The views of a scene show one set of named points, each view turned or mirrored, and shifted as a whole, with a little noise and some points left out.

Scene 1
View 1
Z840: [-.44 -.07 -.44 -.05 -.31 .11 -.28 .00 .06 .10 .08 -.40 .06 -.19 .20 .25 .16 -.19 .01 .16 .05]
Z365: [-.03 .31 -.27 .33 -.24 -.11 -.07 .21 .32 .12 .00 -.46 .05 -.24 .29 .03 .19 -.17 -.05 .30 -.02]
Z346: [.11 .00 -.15 .47 -.15 -.01 -.06 -.06 .31 .10 .22 -.31 .07 -.44 -.06 .21 .17 .03 -.07 .38 -.08]
Z982: [-.23 -.09 -.45 -.11 -.12 .10 -.08 .02 .10 .13 -.01 -.43 .05 -.13 .39 .17 .18 -.13 -.03 .24 .03]
Z731: [-.05 .19 -.23 .32 -.38 -.05 -.08 .04 .10 .01 .05 -.25 -.09 -.22 -.04 .05 .24 -.02 .05 .02 -.06]
Z630: [-.17 -.04 -.40 -.08 .08 -.05 -.11 -.03 .12 .10 -.03 -.34 -.12 -.02 .30 .21 .21 -.10 .00 .24 -.02]
Z202: [.00 .10 -.34 .02 .01 -.09 .02 .03 .12 .06 -.10 -.33 -.16 -.01 .28 .05 .26 -.05 .00 .16 -.04]
Z850: [-.04 .36 -.20 .50 -.57 .01 -.04 .22 .29 .11 .09 -.45 .17 -.45 .15 -.05 .18 -.11 -.07 .22 -.04]
Z387: [.05 .21 -.28 .37 -.06 -.20 -.09 .16 .26 .04 .04 -.36 -.07 -.11 .17 .12 .14 -.17 .05 .28 .00]
Z483: [.12 .03 -.27 .36 -.18 -.04 -.02 .06 .18 .03 .11 -.31 .03 -.23 .09 .14 .10 -.08 .03 .24 .02]
Z446: [-.34 .15 -.52 .06 -.45 -.03 -.24 .25 -.04 -.04 -.04 -.38 -.03 .03 .27 .09 .11 -.33 .17 -.05 .15]
Z561: [.28 .12 -.16 .47 -.12 -.12 .09 .02 .21 .02 .08 -.23 -.07 -.24 -.03 .08 .19 .04 .01 .22 -.07]
Z204: [.14 .16 -.18 .42 -.12 -.13 -.03 .01 .25 .04 .09 -.26 -.08 -.26 -.03 .11 .21 .00 .01 .24 -.08]
Z7: [-.40 -.12 -.50 -.11 -.34 .15 -.22 .02 -.03 .06 .04 -.38 .04 -.12 .24 .21 .15 -.19 .05 .08 .09]
Z73: [-.51 .15 -.37 -.12 -.30 .04 -.26 .01 .12 .17 -.04 -.41 -.07 -.17 .24 .10 .32 -.12 -.06 .12 -.08]
Z58: [-.32 .14 -.39 .00 -.35 .08 -.14 .12 .15 .15 -.02 -.47 .08 -.22 .35 .07 .21 -.17 -.05 .19 .01]
View 2
Z446: [.03 .20 -.09 -.20 -.06 -.16 -.11 .08 -.02 .20 .09 -.58 -.06 .14 -.29 -.10 -.13 -.23 -.08 -.12 -.09]
Z850: [-.12 .28 .18 -.13 -.08 -.11 .13 .12 -.14 -.11 -.17 -.21 -.12 .03 -.15 -.40 .38 -.03 .22 .00 .07]
Z387: [-.02 .05 .00 -.25 .03 .01 -.05 .40 -.14 .11 -.20 -.13 .05 -.01 -.23 -.16 .16 .02 .06 .00 .25]
Z365: [-.19 .16 .07 -.18 -.06 .03 .01 .31 -.16 -.04 -.18 -.25 -.02 .04 -.23 -.24 .20 .02 .16 .03 .13]
Z202: [-.06 -.01 -.08 -.28 .09 .19 -.23 .40 -.31 .04 -.21 -.21 -.09 .18 -.22 -.04 -.10 -.10 -.06 -.05 .10]
Z7: [-.06 -.03 -.34 -.16 -.02 -.08 -.13 .02 -.20 .10 -.02 -.51 -.07 .19 -.12 -.10 -.01 -.17 -.18 -.19 -.32]
Z204: [.11 -.03 .06 -.19 .14 .04 -.03 .33 -.25 .05 -.32 .05 -.05 .00 -.11 -.23 .26 -.03 .02 -.05 .23]
Z630: [-.16 -.15 -.27 -.21 .05 .19 -.21 .38 -.32 .10 -.18 -.30 .00 .17 -.20 .00 -.05 -.05 -.13 -.08 -.05]
Z346: [.06 -.09 -.10 -.17 .12 .00 .07 .23 -.30 -.01 -.38 .11 -.02 -.04 .03 -.32 .47 .08 .03 -.06 .11]
Z982: [-.24 -.03 -.34 -.24 -.03 .09 -.16 .22 -.31 .00 -.11 -.38 -.06 .22 -.12 -.09 -.01 -.03 -.08 -.11 -.20]
Z58: [-.23 .10 -.10 -.10 -.07 .03 -.06 .13 -.22 -.04 -.08 -.46 -.10 .17 -.19 -.18 .08 -.09 .03 -.08 -.19]
Z731: [.23 .06 .14 -.09 .16 -.06 -.02 .07 -.20 .06 -.23 -.13 -.19 .05 -.10 -.27 .18 -.22 -.05 -.13 .06]
Z561: [.18 .04 .07 -.29 .16 .03 -.06 .34 -.25 .00 -.34 .15 -.09 .03 -.07 -.25 .24 -.02 .04 -.06 .30]
Z840: [-.11 -.09 -.30 -.08 -.01 -.03 -.07 .05 -.22 .11 -.07 -.48 -.03 .12 -.12 -.13 .11 -.12 -.16 -.15 -.30]
View 3
Z7: [-.21 -.20 .02 -.33 .13 -.10 -.26 -.09 .19 .24 -.03 .16 -.04 -.15 .20 .12 -.06 -.15 -.61 -.23 -.28]
Z483: [-.08 -.16 .10 .08 .00 -.11 -.04 -.11 .03 .07 .11 -.13 -.04 -.08 .03 .01 .04 -.08 -.17 .03 -.04]
Z731: [-.19 -.15 -.06 .15 .05 -.02 -.16 -.05 .04 -.02 .24 -.20 -.22 -.12 .07 -.01 -.02 -.12 -.22 -.13 -.29]
Z446: [-.15 -.32 -.05 -.26 .29 -.19 -.37 .01 .18 .22 -.01 -.05 -.30 -.21 .16 .03 .06 .11 -.52 -.19 -.39]
Z346: [-.08 -.02 .19 .26 -.14 -.07 .03 -.12 -.03 -.08 .19 -.12 .06 -.04 -.09 .09 -.02 -.29 -.18 .09 .04]
Z850: [.03 .08 .25 .18 .15 -.11 -.09 -.04 .11 -.10 .05 -.46 -.19 -.10 -.06 .02 .24 -.13 -.45 -.11 -.18]
Z58: [-.05 -.06 .04 -.15 .15 -.03 -.19 -.02 .11 .19 -.12 -.14 .01 -.17 .05 .06 .10 -.13 -.59 -.27 -.29]
Z73: [-.12 -.10 -.13 -.13 .14 .06 -.32 .07 .05 .20 -.07 .00 .04 -.22 .02 .12 -.03 -.22 -.61 -.34 -.43]
Z204: [-.06 -.13 .00 .26 -.04 -.05 -.04 -.05 -.07 .00 .19 -.19 -.03 -.10 -.08 .00 .00 -.10 -.06 .02 -.10]
Z561: [-.10 -.16 .00 .25 -.07 -.03 .07 -.13 -.06 .01 .24 -.26 -.04 -.06 .03 -.09 .04 -.03 .12 .04 -.05]
Z387: [.05 -.20 .01 .13 .09 -.15 -.10 .03 -.05 .13 .02 -.18 -.06 -.15 -.15 .02 .07 .05 -.14 .05 -.10]
Z982: [-.07 -.16 .00 -.27 .06 -.03 -.11 -.07 .09 .33 -.15 .07 .18 -.15 .11 .07 .03 -.11 -.46 -.20 -.18]
Z365: [.09 -.06 .08 .11 .15 -.09 -.11 .04 .00 .10 -.05 -.33 -.03 -.16 -.14 .01 .18 -.02 -.34 -.08 -.16]
Z840: [-.16 -.16 .05 -.23 .10 -.09 -.28 -.05 .13 .18 -.04 .16 -.02 -.16 .10 .17 -.07 -.22 -.64 -.18 -.26]
View 4
Z561: [-.11 -.21 .41 .18 -.01 .27 .46 -.03 .31 -.02 -.04 .06 -.14 .05 -.10 -.08 .08 -.33 .14 .08 -.10]
Z387: [-.21 -.14 .33 .13 -.12 .16 .33 -.12 .18 .08 -.27 .19 -.40 .16 -.02 -.12 .00 -.23 .19 .01 -.08]
Z73: [.02 -.09 -.03 .02 .03 -.21 .19 -.23 .21 .12 -.20 .21 -.40 .35 -.16 -.23 -.62 -.17 -.01 -.30 -.15]
Z202: [.00 -.25 .12 -.05 -.06 .00 .33 -.20 .05 .01 -.10 .20 -.27 .30 -.08 -.13 -.08 -.04 .09 -.04 -.17]
Z58: [-.01 .00 .02 .08 .07 -.12 .17 -.17 .29 .23 -.26 .26 -.38 .29 -.18 -.30 -.30 -.13 .12 -.24 .06]
Z346: [-.15 -.13 .26 .33 -.01 .29 .27 .11 .44 -.05 -.16 .12 -.15 -.07 -.21 -.17 .04 -.43 .11 -.15 -.16]
Z840: [-.05 -.02 .06 .07 .06 -.07 .02 -.24 .23 .07 -.30 .17 -.40 .17 -.34 -.23 -.40 -.13 -.01 -.45 .02]
Z446: [-.07 .01 .35 -.07 .07 -.09 .18 -.47 .13 .24 -.29 .08 -.50 .30 -.19 -.14 -.45 -.02 .09 -.22 .25]
Z204: [-.15 -.19 .36 .19 -.05 .23 .39 -.03 .31 -.01 -.11 .09 -.21 .07 -.08 -.10 -.04 -.36 .12 .01 -.15]
Z7: [.02 -.03 .09 -.01 .10 -.09 .02 -.32 .17 .08 -.26 .13 -.37 .19 -.38 -.21 -.39 -.04 -.02 -.46 .11]
Z365: [-.16 -.05 .21 .18 -.05 .05 .34 -.06 .34 .25 -.29 .28 -.39 .24 .00 -.25 -.08 -.24 .25 .01 -.01]
Z850: [-.14 .07 .27 .30 .09 .08 .35 -.02 .58 .37 -.24 .22 -.32 .16 -.07 -.29 -.12 -.38 .28 .00 .15]
Z483: [-.11 -.11 .33 .16 .01 .19 .28 -.09 .29 .03 -.17 .12 -.23 .05 -.18 -.15 .03 -.24 .14 -.10 .01]
Z630: [-.03 -.21 .02 -.03 -.10 -.01 .15 -.20 .00 -.07 -.22 .23 -.36 .24 -.17 -.16 -.13 -.02 .03 -.24 -.22]

Which points are out of place in each view (at most two, in the order of its rows)? Write none if all are in place.
view 1 | Z850
view 2 | Z731
view 3 | Z561
view 4 | Z73
